Each row is a point on a tangle of strands that fork, close into loops and nearly touch. The rows are in no order.
In the rows, zero is written as 128.
Two points are linked if the straight distance between their rows is under 145. Some points are linked to none.
J_229: [116 117  60 157 115 134 167 174 183 131  88 160 150 150  88 140 144 134
 183 108 104 145  87 193 147 125 142 152 179 152 104 133 126 143 144 187]
J_51: [ 83  60  70 150 164 135 149  96 137  94  89 113 141 149 117 155 129 122
 137 149 119 134 193  94 185 141 112 141 146 119  98 104 110 108 124 100]
J_418: [109  77 117 187 143 144 183 153 101 109  97  56 173 106 138 125 122 138
 112 146 132 140 115 146 110 113 141 190 200 131 100 111 121 146 126 160]
J_124: [129 113 163 136 132 149 123 150 143 179 138 120  80 103  19 117 121 114
 119  88 166 130 103 145  62 132 122 110 124  98 113 101 169 141 168 122]
J_362: [116 134 116 136 149 135 111 168 132 159 129 127 120 164  83 102 142 172
 108 151 154 130 145 136 170 123 120  57 102 109 130 147 177 180  92  76]
J_57: [ 78  73  95 122 133 174 137 186 100 130 136 135 144 117 131 110 127 178
 142 132  95  95 111  88 141 116  81  88 105 157 143 171  87 129 150 170]
J_128: [115  93 124 151 107 136 180  94 133 138 142 163 143 112 106 131 143 121
 108  71 156 158 151 159 135 105 153 156 147  85  40  95 141 181 108  99]
J_993: [200 151 197  59  92 130  87 114  81 143 117 135 102 150 186 126 123 111
 120 125 154 129  69 135 138  96 131  78 127 177 126 125 133 119 121 109]
J_426: [153 155 170 141 106 155 164 120 106 153 125 107 161 119  79  99 104 104
 113 105 136 134  56 175  72 129 172 157 148  99 132 101 158 107 145 180]
J_276: [144 167 152 102 152 103 143 129 154 161 117 105  95 151  68 164 131 109
 159 127 123 134 117 194 112 122 164 136 171 134 111 120 184  98 114 151]
J_77: [126 111 117 109 144 159  84 137 137 124 103 105 115 198  61  96 137 121
 159 156 126  83 119 128 150 165 136 155 172 150 148  88 178 123 138 142]
J_186: [145 127  98  89 132 149  83  89 147 115  77 127 104 230 103 105 102 111
 165 181 131  75 131 120 170 153 122 113 151 195 166 117 161 106 119 119]
J_931: [ 74 110 124 161 154 145 182 200 135 112 123 111 113  77 145 161 103 104
 100 133  98 164 164 119 112 129 118 180 115 110 147 139  88 141 128 142]
J_232: [140 144 187 120 116 177 170  98  85 127 126 133 157 136 102  98 119  87
 109  86 140 149  98 161 104 114 176 183 128 123 111  85 151 138 109 161]
J_480: [110 189  92 139 144 116 149  78 109 124 109 147 165 128 103 100 132 127
 147 163 108 148 135 155 102 132 166 120 116 179 127 124 129 119  97 160]
J_184: [138 135 125 146  90 140  92 148 136  99 139 113 130  85 160  98 134 150
 164 114 108  83 106 101  76 176 104 165 155 126 163 121 103 183 164 154]
J_999: [128 140 119 134 144 168 182 105 110 119  81  93 145  76 124 127 120 108
 140 111  90 166 128 145  84 146 146 141 133 137 120 116 102 117 135 152]
J_794: [168 147 124  95 125 144 126 139 193 105  53  63 107 117 116 172 117  83
 147 115 124 157 131 174 138 147 124 158 158 117 159  93 125 110 187 111]
J_105: [115 117  99 147 157 167 183  70 124 133  62 137 186 151 119 144 119 117
 103 138 118 158 206 182 164 124 142 119 111  93 101  80 141 159 114 111]
J_415: [128 148 167 107 156 123 128  68 101 146 143 125  92  84 101 121 174 123
 120  94 139 137 189 132  61 126 132 131  83 126 105  85 139 172 103  84]
J_997: [132 117 144 121 163 196 147 122 103 139  59 139 147 166 110 156 127 111
 117 142  83 133 194 145 189 141 140 113 120 127 118 103 159 161 108 120]
J_882: [127 179 163 106 129 115 153 173 172 190 147 149  83 131  83 154 116  96
 160 111 117 145  84 189  85 109 156 143 145 109 112 143 178  88 116 177]
J_15: [105  75  92 108 117 153 185 104 149 102 124 127 118  86 171 166  96 100
 152 107 102 128 156  73 119 133  85 160 110 139 119 136  60  90 142 149]
J_835: [116 178 144 139 177  65 134 102 137 146 182 118  98 100 139 151 166 150
 124 146 123 137 185 117 109 109 135 110 110  90  99 178 142 145  81  87]
J_346: [137 146  87 133 148  52 117 146 211 130 161  89 113 148 132 160 105 135
 135 169 133 134 145 143 159 142  93 126 128  73 144 141 132  44 175 117]
J_899: [114 141 119 146 149  78 103 152 156 130 184  96 108 138 114 131 128 157
 121 172 133 117 153 100 159 142 115 115 120 103 140 149 137  98 140 105]
J_608: [ 99  79  78 117 105 125  86 176 144 116 152 147 125 128 135 129 145 168
 153 141 112  94 120  69 160 133  75  89  97 160 156 181  84 147 156 123]
J_795: [106 141 108 147 115 152 110 130 110 125 142 128 152  80 118  59 122 149
 131 141 109 116  85 103  37 158 147 119 117 170 173 122 136 124 137 198]
J_99: [ 94 109 103 205 147 133 189 177 128 125 132  80 170  92 107 111 110 162
  90 141 144 149  89 149  78 127 139 160 153 116 133 131 110 138 166 181]
J_442: [151 104 114 119 111  93 112  50 113  93 116 180 140 120 160 144 137  87
 100 102 173 164 138  93 103  89 159 165 126 210  99  81  87 142 139 102]
J_157: [157 119 115 124 108 127 127  48 102 112 148 157 170 138 180  93 121 129
 132 115 137 122  77 104  95  96 147 158 151 168  85 103  90  90 146 171]
J_396: [121 121 104 110 124 149 178  61 120 112 103 144 121  80 159 142 117  78
 166 100  86 151 145 104  87 143 113 156 116 139 111 109  74 101 123 144]
J_476: [161 152 140 157 110 113 101 100 115  97 143 109 149  79 179 111 125 134
 125 104 140 119 100 121  69 156 123 150 144 117 164  96  97 165 180 120]
J_98: [147  90 114 140 102 100 172  78 152 128 148 140 113 100 135 168 131  95
 133  69 155 146 169 140 145 109 127 174 168  87  47 111 111 124 134  89]
J_860: [132  97 191 179 122 126 139 192 102 144 162 112 133 103 109 125 142 143
  92  84 149 128 139 146 129 116 137 167 140  86  97 126 129 191 134 110]
J_615: [140 173 167 134 189  82 124  77 105 153 176 120  72  84 122 129 154 124
 126 100 144 119 148 115  52 124 124 113 106 121 111 149 130 146 102  99]
J_195: [142 116 160  98 147 169  83 156 100 113  64 104  91  91 142 147 176 115
 141 108  92 154 163  82 116 142 111  90 105 158 140 110 105 164 135  81]
J_42: [185 100 134 128 117  75 102  75 108 119 149 155 153 133 176 141 159 146
 106 122 168 142 131  97 172  89 143 107 142 164  54 112  96 115 154  84]
J_951: [122  96 187 175 132 117 152 143  98 147 161 141 144 113 129 148 169 154
  98  89 132 150 176 132 126 101 160 146 130  86  50 114 141 187  91 105]
J_822: [ 81 180 112 153 183 120 177  72  97 119 101 122 175 118 118 132 140 131
 131 162  86 164 200 161 111 136 150 123  98 137 115 120 122 134  85 139]
J_175: [135 194 132 121 148 108 124 106 123 114 119 106 133 127 158 127  96 116
 121 181 103 141 155 143 142 146 113  94  88 101 164 135 128 101 109 102]
J_970: [111  92 167 170 176 127 170 131  65 104 116  62 170 106 152 137 142 124
  81 135 132 156 152 120 114  90 180 185 176 147 107 109 134 135 104 132]
J_117: [132 157 165 116 112  76  61  72 120  94 167 152 164 144 183 106 102  91
  93 123 139 106 113  91 105 128 166 173 146 156 185 107 141  76 152 159]
J_75: [145 154 123 150 104 115 140  95  72 143 151 182 160 117 165  76 132 147
 135 144 118 137  74 135  99 132 120  99 106 129 100 130 108 139 103 141]
J_644: [149 129 146  87 143 157  75 110  88 119  59 115  76 125 134 121 157 109
 151 137 106 114 188 104 113 162  87  95 103 133 152  92 132 154  92  58]
J_168: [114 105  96 132  96 136 152 186 182 165 106 173 153 123  81 144 130 118
 150  97 127 154  66 165 105 102 165 132 157 167 103 140 127 109 154 200]
J_887: [ 87 111 159 148 176 163 124 202 126 137 112  93 121 111  64 140 172 164
 102 128 122 153 181 114 132 132 132 110  97 117 120 123 142 189 112 101]
J_665: [117  99 151 136 103 114 112 171 107 104 189 140 136 107 226 149 115 122
 111 125 121 114 142  59 158 123 105 159 117 163 157 155  68 121 141 145]
J_280: [ 90  90 142 167 138 132 100 196 123 130 138 116 130 126 121 124 159 168
  83 119 128 130 197 107 165 136 107 122 109  58 140 128 148 190 114  81]
J_773: [123 195 158 133 130  88  82 200 167 155 175 186  95 128 118 150 157 141
 129 156 135 140 119 119 110 101 171 106  94 145 147 200 156 164  89 145]
J_943: [191 131 114  73 122 119 142  65 117 125 122 120 154 119 193 143  98 156
 151 139 133 122  77 105 116  84 101  75 129 173  81 138 103  75 138 148]
J_317: [145 143 158 155 106 125 142 145 118 104 146  79 158  76 210 127 104 124
  99 111 124 128  96 128  92 119 128 175 160 116 161 131 105 134 165 158]
J_760: [122  90  83 117  68 125 111 107 165 111 125 168 140 134 131 119  90 112
 130  98 146 121  91 143 162 135  90 134 135  89 152 114 118 126 195 132]
J_490: [132 155 153 149 140  58  69 131 134 142 190 166 140 119 131 160 154 130
 105 130 163 138 119  78 106 107 171  98 114 187 126 153 135 127 147 122]
J_751: [114 104 147 138 145 177 114 145 118 120 109  86 147 182  42  93 156 134
 121 127 148 100 115 151 149 146 169 180 174 133 127  71 175 152 127 140]
J_384: [191 182 196  88 130 122 128  91  90 138 119 103 150 162 172 137 130  92
 120 138 109 115 115 177 175 106 173 133 175 147 125 138 163 108 113 133]
J_681: [ 63  57  82 165 144 110 163 122 149 114 151 110 136 135 114 125 109 136
 100 128 149 124 188 113 173 140  94 155 125  61 124 101 130 114 128  89]
J_468: [167 146 123  67 117 140 136 118 134 121 123 113 132 132 196 143  59 160
 132 156 132 108  84  95 124 104  77  55 101 169 140 170 109  59 125 159]
J_498: [115 102 106 116  98 112  77 194 162 137 134 160 110 138 134 159 162 138
 140 140 111 117 154  86 222 115 102  94 100 164 139 187 100 140 121  82]
J_967: [114  70  76 138  90 119 146 173 159 105 122 138 153 111 152 157 120 137
 134 114 135 129 105 120 141 101 112 151 168 163 107 153  74 152 163 152]
J_360: [110 126 138 139 111 120 137 170 143 144 195 107 132 117 126 109  86 137
 117 121 122  96 101 124  96 149 111 175 137  96 171 137 113  86 174 195]
J_537: [167 143 147 135 116  66  88  91 112 147 188 184 128 117 132 135 160 145
 105 122 173 135 122 107 125  97 154  87 105 169  78 125 132 152 120  88]
J_217: [146 186 145 117 119  69 107 163 166 146 163 177  72 147 154 174 132 138
 136 151 153 144 106 128 139  94 151  80 105 146 123 231 119 111  78 126]
J_309: [142 127  73 120  99 154  85 147 167 134  95 131  92 113  99 108 120 129
 154 107 146 112  87 153 135 126  69  74 115  60 179 150 140 169 199  89]
J_729: [131 115 151 154 116 153 153 136 130 144 123  94 138 115  42 114 120 118
  98  94 167 129  80 169  86 144 143 165 139  77 135  77 158 145 167 143]
J_245: [145 102 126 126 102 129  68  92  94 111 121 138 137 183 179  77 150 130
 161 159  99  71 144 100 180 159  95 124 163  98 116 111 141 132 101  94]
J_438: [121 139 130 118 112 118 162 184 184 160 140 157 110 124  96 177 125  94
 134  98 117 164 103 175 123 110 153 168 131 123 106 137 122  87 145 186]
J_585: [ 99 139 127 115 168 160 124 149 140 144 100 130 121 124  60 129 137 137
 105 135 137 160 143 144 131 134 131  75  79 134 128 116 153 169 119 103]
J_941: [165 137 130 114  70 117 100 193 159 112 144  93 150  99 167 128 141 180
 159 107  93  84 101 136 115 108 131 156 181 156 129 169 113 133 147 192]
J_842: [120 172 145 153 139 130 109 120 106 136 161 134 104  97 111  83 107 133
 130 142 129 113  97 106  22 168 118 113  94 120 171 123 134 136 131 151]
J_568: [168 113 191  88 162 106 149  76  66 153 154  95 106 153 170 145 136 135
 123 142 141 116 120 121 146  92 128  97 146 142  77 143 122  68 102 103]
J_172: [137 133 124  94 143  83 106 125 162 135 136  76  72 139 108 176 163 146
 179 158 134 108 134 119 129 132 131 120 170 164 105 173 138  93 124 105]
J_408: [157 171 132 154 185 109 107 104  92 121  89  55 141 111 109 119 165 167
 116 174 149 148 148 140  87 125 130  68 131 141 126 138 122 138 141  76]
J_819: [ 77 110  57 151 129 127 106 202 181 120 111 156 103 125  74 121 170 148
 159  97 116 120 137 150 153 135  88 124 109  84 159 152 139 183 161  99]
J_676: [149 179 150 126 119 102 130 173 122 149 139 160 111 157 179 151 125 136
 138 165 112 148 124 135 188 104 131  65 114 134 111 200 121 122  70 120]
J_311: [149 101 107  94 133 151 171 156 179 157 113  76 121 100  66 174 129 150
 155  94 131 134  98 159  92  93 126 137 176 140  76 140 111  84 181 188]
J_557: [121  66  84 116 106 136 132 124 149 119 123 132 147 144 119 140 122 150
 138 117 144 117 104 130 176 117 102 119 152 128  98 137 101 111 181 135]
J_595: [127 112 127 113 123 177 153 152 109 160 121 131 129 181  99 100  79 137
 127 160 155  98  54 158 149 125 104  65 124 127 154 152 148 100 131 168]
J_577: [ 98 135 161 151 162  92  89 157  98 135 195 106  97 126 122 111 163 178
 107 173 144  96 158  68 133 147 121 106 104 152 134 155 141 136  96  90]
J_472: [118 139  50 139 143 126 104 169 197 129  83 135 101 139  77 116 132 139
 173 143 118 129 112 172 141 152  75  88 118  75 182 130 159 151 163 107]
J_386: [141 140 117 103 114 113  90  62 101 102 111 145 113 154 146  98 159 118
 187 145  97 101 159  99 133 153 119 142 142 161 110 116 120 125  89 104]
J_659: [181 209 162 128 181 117 116 110 109 118  52  52 106 111 153 143 149 127
 133 163 116 132 144 158  80 128 130  73 145 120 167 163 120 144 122  86]
J_961: [124 143 182 118 159 130 125  80  97 160 124  68 121 128  74  96 171 152
 109 133 159 132 192 167  65 131 131 116  95  94 123  96 177 177  93  69]
J_832: [188 120 143 118 116  97 117  57  81 133 135 132 183 129 219 119 133 167
 135 130 135 123  88 109 128  84 129 114 145 142  76 111  87 100 155 130]
J_247: [ 97 105 115 178 151 162 198 202 135 136 125  86 169 141  86 110 110 135
 108 132 127 130  83 185 125 142 142 186 144 111 156 108 142 101 149 198]
J_546: [ 73 145  97 131 123  83  87 134 184  85 155 148 131 134 131 133 105 120
 121 162 133 120 169  94 138 183 121 173  88 118 210  94 137 108 136 128]
J_425: [125 133 106 103 123 166 107  99  85 132  60 152  74 109 135 100 127 107
 160 116  97 118 151 128  94 165  67  67  79  86 155 108 133 173  83  75]
J_525: [120 107 120 125 116 113 162 132 140 108 171 115 143  87 202 174 101 127
 132 126 116 118 143  73 129 115 111 168 130 149 127 167  63  83 151 171]
J_990: [149 126 128  89 116 118 122 154 150 153 161 145  88 164 156 159  86 175
 125 146 170 103  88 104 131  98  90  33  99 160 119 203  94  67 122 143]
J_813: [148 113 102 139 103 112 109  69 130  91  88 123 151 139 120 118 158 121
 141 105 140 125 172 155 149 138 136 164 183  99  76  81 136 169 120  72]
J_300: [195 169 186  93  78 149 107 140 103 140 127 123 139 159 165 115 118 109
 139 139 124 113  72 163 163 125 141 121 160 132 139 137 156 129 121 139]
J_205: [164 157 104 165 122 135 170  74 106 133 110 120 186 156 132 109 113 121
 154 164 105 109 121 188 167 144 132 134 164  73  91 122 137 119 117 133]
J_658: [109 139 141 103 122 115 107  93 123  97 159 128 122 116 154 117 119 101
 123 129 122 126 135  80 108 146 144 157 117 166 172 115 126  81 145 152]
J_544: [148 127  91 128 114 104 102  68 132  93  86 122 156 163 111 126 171 135
 173 144 121 122 155 134 156 138 147 138 178 172  86 108 125 139 127  93]
J_78: [ 92 102 156 133 143 112 100 151 106 127 192 142 130 136 145 142 170 153
  98 155 129 113 189  48 182 135 140 128  78 155 129 139 127 130  88  92]
J_120: [116 167 139 144 143 112 132  94 100 114 134  87 136 113 111  97 128 132
 130 157 119 122 136 137  86 170 118 134 116  95 154 112 137 119 126 120]
J_942: [115 118 154 144 139 124 124 146  95 139 171 137 153 134  87 105 139 155
  88 138 157 143  98 115 127 115 159 114 118 157 108 121 149 123 127 143]
J_436: [162 120 116 124  98 108 104  85 143  93 108 148 121  83 182 156 148 103
 156  83 127 152 129  82  83 122 140 150 135 210 127 109  78 170 151 106]
J_596: [144 144  78 163 140 152 184 124 155 133  97 151 171 172  92 112 115 125
 155 138 100 133  90 203 140 143 170 165 175 149 114 104 162 107 135 206]
J_841: [ 58 181 102 127 174 103 139  90 139 104 137 131 154 113 125 146 152 134
 130 185  87 152 200 108 131 150 156 145  68 162 170 144 124 123  71 139]
J_410: [ 98  82  53 122 127 103 113 100 194  99 114 151 120 159  96 154 145 116
 165 142 118 124 168 106 187 152 119 168 126 138 133 117 121 110 123 102]
J_725: [166 205 177 112 161 130 112 137 125 120  87  58  61 131 150 121 135 162
 155 129 133 104 103 150  53 154 136  89 163 127 183 180 125 147 107 122]
J_952: [156 124 122 131 120 102 131 121 120 157 171 186 105 134 185 129 115 162
 133 147 153 127  88  89 132  91  97  41  87 155  92 186  89 108 115 115]
J_837: [149 137 112 131 108 149 137  85 138 108  80 109 157 141 116 125 125 101
 137 129 132 122 136 181 165 151 126 155 156  71 128  81 138 139 138 101]
J_440: [122 115 127 120 165 190 167 199 146 152 103  93 125 139  48 133 114 120
 115 123 129 143  98 170 138 140 127 133 114 127 168 108 153 103 165 164]
J_714: [ 99 149 142 152 129  99  72 204 159 169 182 185 131 114 115 169 142 139
 105 141 141 131 125  81 114 111 178 127  88 185 163 180 134 121 123 161]
J_180: [ 89 133  83 146 134 175 173 142 132 102  62 148 146  90  97 119 129 107
 135 104  98 178 113 138  95 146 156 136 105 173 133 105 114 165 111 156]
J_187: [130 162  93 151  99 123  96  87 101 116 101 160 165 124 126  61 142 145
 152 149 109 134  90 130  67 140 170 118 135 198 147 123 138 136 111 175]
J_413: [115 135 109 122 155 174 114 161 159 108  91  99 100  82  97 121 113 120
 118 130 123 147 123  91  92 157  86 108  86 115 202 122 103 136 187 116]
J_759: [ 94  97 146 153 149 150 149 140  86  93 108 110 130  97 161 134 129 110
 104 122 100 141 170  78 114 154 115 163 118 122 147 104 104 138 112 132]
J_371: [ 95 126 138 127  99 127 149 194 133 143 196 159 128 150 123 108 103 123
 125 131  99 103 106 148 163 148 118 180 119  91 150 149 114  89 125 188]
J_810: [154 174 183 108 159 134 166  95  86 154 122  95 135 161 102 131 111 107
 108 147 135 125 112 189 128 112 168 125 153 147 124 131 172  96 100 148]
J_811: [140  70 105 129  86 108 153 137 168 145 180 152 104 108 134 166  99  94
 115  68 166 127 142 142 157 110 106 158 150  92  93 144  82 112 177 115]
J_154: [140  92 101 100  90  91 135 185 201 145 174 117 105 126 142 174 107 120
 127  89 127  96 141 160 149 120  94 175 160  74 121 156  75 103 197 132]
J_81: [108 130 164  77 122 143 118 184 156 178 174 166  50 159  85 142 115 122
  95 129 163 119 141 119 157 113 118  91  65 120 145 153 167 119  85 115]
J_852: [132  86 172  95 147 160 154 111  90 135 159  99 113 139 134 142 128 107
 134 122 117 122 140  89 155 113 121 142 135 136  88 122 112  66 123 128]
J_330: [150 131 139  66  85 130  87 178 167 137 138 151  59 124 144 178 141 108
 154 133 101 127 125  89 166 110 102 104 104 184 152 194  99 122 119 112]
J_784: [114 127 148 136 106 119 144 129 118 142 195 150 163 174 125  94  96 122
 101 147 134 114 108 150 193 132 134 151 120  69 117 126 155  89 113 155]
J_736: [103 109  87  99 105 111 110  91 167 139 153 153  82 139 101 140 148 110
 162 142 120 102 173  90 177 152 107 156 107 123 121 142 134  99  84  92]
J_871: [157  89 192 109 134 187 163  90  60 136 133 126 128 143 139 107 129  90
 125  85 115 125 107 114 133 114 135 176 135 113  78  88 111 107 107 138]
J_89: [125 167 151 150 212  98 139  93 112 149 120  42 129 114  68 117 144 162
  98 161 156 147 175 156  76 119 129  94  95  80 124 139 159 141 115  72]
J_994: [134  99 101 160  97 112 114 118 104  73  85 130 180 114 245 151 111 128
 118 147  96 153 145  94 138 134 101 136 142 118 143 118  77 144 134 126]
J_881: [ 95 139 121 120 139 154 159 172 161 104  76 138 118  93 120 162 112  91
 109 114 113 192 148 148 130 133 128 161 101 129 153 106 113 163 123 124]
J_734: [149 116 172 134 148  77 127  89  89 122 174 101 168 149 161 141 145 143
  92 135 151 139 141 122 182  99 161 128 152 136  78 136 130  83 139 106]
J_812: [132  90 111 147  97 113 125 135 122  85 113 138 173 117 193 124 126 128
 109 130 145 151 106 106 139 110 130 157 167 171 113 121  96 163 148 130]
J_387: [119 118 118 117 125 138 141  84 119  96 143 138 154 131 165 107 112 106
 119 121 120 142 103  96 113 112 177 162 132 178 129 122 119  60 129 192]
J_547: [133 176 196  87 124 129 110 173 149 174 123 145  70 134  95 147  93  99
 126 114 161 135  74 159  65 114 156  95 127 125 141 151 167 103 130 141]
J_388: [145 125  96  86 102  92 124 168 227 134 145 108 127 139 143 173  86 122
 147 133 111 121 118 155 152 120  70 137 134  81 149 149  98  47 197 162]
J_238: [ 86  96  87 141 156 170 179 113 148 117  74 146 176 158  81 136 124 122
 106 115 150 160 141 193 166 123 156 157 139 114 112  76 154 189 124 132]
J_683: [ 93 140 128 104 166 172 156 178 181 153 112 147  94  94  74 149 128 113
 104 104 116 177 164 147 137 120 114 109  56  83 138 127 127 156 123 115]
J_834: [159 140 132 148  90 123 168  74  99 158 154 133 173 152 139  84  88 110
 130 137 127 107  89 187 160 129 119 137 140  26  99 124 151 105 105 131]
J_959: [125 113 143 133 110 132 115  99 105 104 125 189 165 126 122 120 134  99
  80  98 174 157 109 116  88 102 191 165 133 193 106  77 135 160 129 142]
J_299: [148 132 134 101 173 164 165 161 153 154 102  86  95 154  60 154 129 111
 149 146 111 127 142 168 159 142 142 144 150 169 129 108 172  87 135 147]
J_622: [113 115 112  85  86 146  98 109 154 129 129 197  98 173  96  98 105  78
 165 123 111 107  93 114 142 145 121 150 121 136 146 112 150 118 110 154]
J_41: [146 117 149 117 153 167 110 150  88 116  67  98 128 136 132 154 168 125
 141 141  82 142 180 115 158 140 148 103 142 177 113 112 133 157 108 107]
J_335: [135 138 170 140 125  87 113  75 101 106 176 165 150 106 157 124 125  93
  93  82 171 134 117 125  79 109 183 197 158 156 121  80 133 145 129 149]
J_350: [ 78 120 161 150 155 108 131 149  96  97 175 128 132 103 185 165 137 119
  98 136 105 131 185  51 151 130 144 168 104 153 152 141 101 116  94 131]
J_733: [117 171 168  93 115  75  82  44 125 104 146 168 169 157 142 121 130  88
  92 114 149 125 142 132 112 103 191 173 146 154 140  92 152  95 124 145]
J_866: [130 129 144 141 103 113 132 151 139 110 151 102 164 137 165 121  88 120
  95 138 140 128  87 141 139 135 151 181 153 107 175 110 135  89 162 177]
J_465: [ 45  98  67 195 136 102 173 114 151 103 152 142 161 126 105 106 111 146
 108 140 139 131 156 141 134 160 112 181 117  65 128  97 136 162 112 129]
J_469: [105 138 144 154 153 104  98 175 126 142 168 109  84 168  92  88 133 208
 104 156 184  95 139 102 119 153 115  70  96 111 144 157 168 149  78  78]
J_200: [131 107  90 112 103 114 148  96 128 168 165 171  85 122 128 132 131 122
 127 105 133 122 163  97 167 116  94 103 103  94  82 152 140 110  93  70]
J_984: [151 123 127 102  68 134  80 140 166 107 114 165  94  99 146 156 150  99
 162 104  97 134 127  78 132 134 118 130 110 200 160 142  88 163 149 111]
J_441: [138 163 114 155 156 113 151 129 119 154 154 193  86 114 131 108 118 160
 114 141 164 157 115 103  86 101 113  39  63 116 103 188 106 137  84 102]
J_802: [ 99 113  68  94 128 131 113  32 132 130  87 152  94 168  49  77  89 105
 142 143 172 100 143 137  82 162  97  95 112 112 144  70 161  86 120 101]
J_45: [125 119 102 152 156 172 163 101 133 129  84 125 164 186  45 108 132 130
 133 127 138 115 117 193 151 144 168 172 164 118  96  74 171 148 130 153]
J_696: [137 143 160 127 166 159 134 173 115 128 130  88 154 146 149 112 126 132
 106 154  97 123 125 152 180 112 210 138 141 212 173 140 170  86 108 194]
J_119: [167  81 156 115  96 139  79 131  98 107 122 117 161 173 204 128 140 145
 140 140 112 100 133  88 198 126 109 130 176 125 105 123 112 118 137 113]
J_910: [132  96 100 111  89 152 101 124 121 139 131 172  95 113 123  95 117 113
 124  71 144 110 103 128 161 121  74  92 102  77 149 125 148 155 181  82]
J_551: [148 137 120 119  99 178 124 122  86 141  66 156  91 146 173 101 108 132
 170 116 111  89  86 144 118 159  72  48 112  98 161 147 119 165  94 104]
J_513: [176 185 180  68 103 122 100 132 130 144 103 151  86 144 130 146 103  97
 119 113 158 154  82 166 106 106 152  68 119 161 130 139 155 119 121 111]
J_750: [161  86 122 146 110 172 109 125  81  96  63  98 193 155 201 143 138 137
 131 156 101 116 133  95 166 134 114 112 156 114 148 113 109 138 146 139]
J_518: [166 134  96 105  67 127  74 160 168 106 119 124 146  95 137 121 125 179
 178 107 104  72  85 111  82 125  83 130 163 142 141 150 113 173 173 167]
J_874: [108 120 166 126 137 159 174 133  94 107 104 123 160 126 149 136 121  89
  93 107 123 163 143 144 142  88 188 196 162 154  98  93 137 146  85 150]
J_166: [ 83 178 133 113 172 113 144 112 134 113 124 113 141 137 165 160 111 109
 125 179  69 141 217 123 167 160 134 129  82 113 174 131 134 102  80 121]
J_679: [149  94 116  92  84 170 111 122  99 151 115 164  66 131 171 103 112 124
 170  88 126  81  88 123 143 122  49  67 109  79 140 151 132 145 135  91]
J_69: [126 139 113 128 129 119 147  98 107 165 155 171  95 129 140  99 116 147
 102 121 156 140 149 110 120 116  95  66  70  91 103 134 141 134  75  72]
J_144: [ 92 117  72 190 142 149 115 153 129 121 101 129 119  95  72  94 167 172
 146 104 129 121 126 141 119 142 101 101 120  54 136 127 141 213 152  82]
J_158: [163 189 176  81 154 140 130 162 158 150  93  88  44 116 114 152 116 114
 155 114 130 139  85 165  53 118 149  93 157 137 161 170 152 114 124 151]
J_706: [ 89 117  61 206 119 111 128 129 133 124 156 133 162 116 103  79 120 171
 107 110 151 114 128 135 136 149 100 130 115  33 149 121 153 173 151  94]
J_767: [137 104 156 170 119 126  94 168 120 129 140 100 113 100 119 123 163 151
 119 107 124 108 160 116 138 147 104 131 146  82 123 128 126 181 146  82]
J_764: [102 102 108 158 131 158 158 134  74 144 157 167 153 101 163  90 130 155
 139 142  92 114  98  80 117 145  97  98  94 129 114 148  86 125 104 164]

How many points has the smallest loop of links through each point below? Write - if it is on no loop.
J_951 | 16
J_683 | 10
J_882 | 8
J_120 | 9

A fork is a point with three links, a tip a point with one. Leave the first point through the second and follow the links. Name the first fork or tip that comes.
J_835 / J_615 | J_547
J_760 / J_557 | J_941
J_498 / J_330 | J_832
J_832 / J_943 | J_910
J_388 / J_154 | J_585
J_280 / J_767 | J_577
J_910 / J_679 | J_45
J_387 / J_658 | J_75
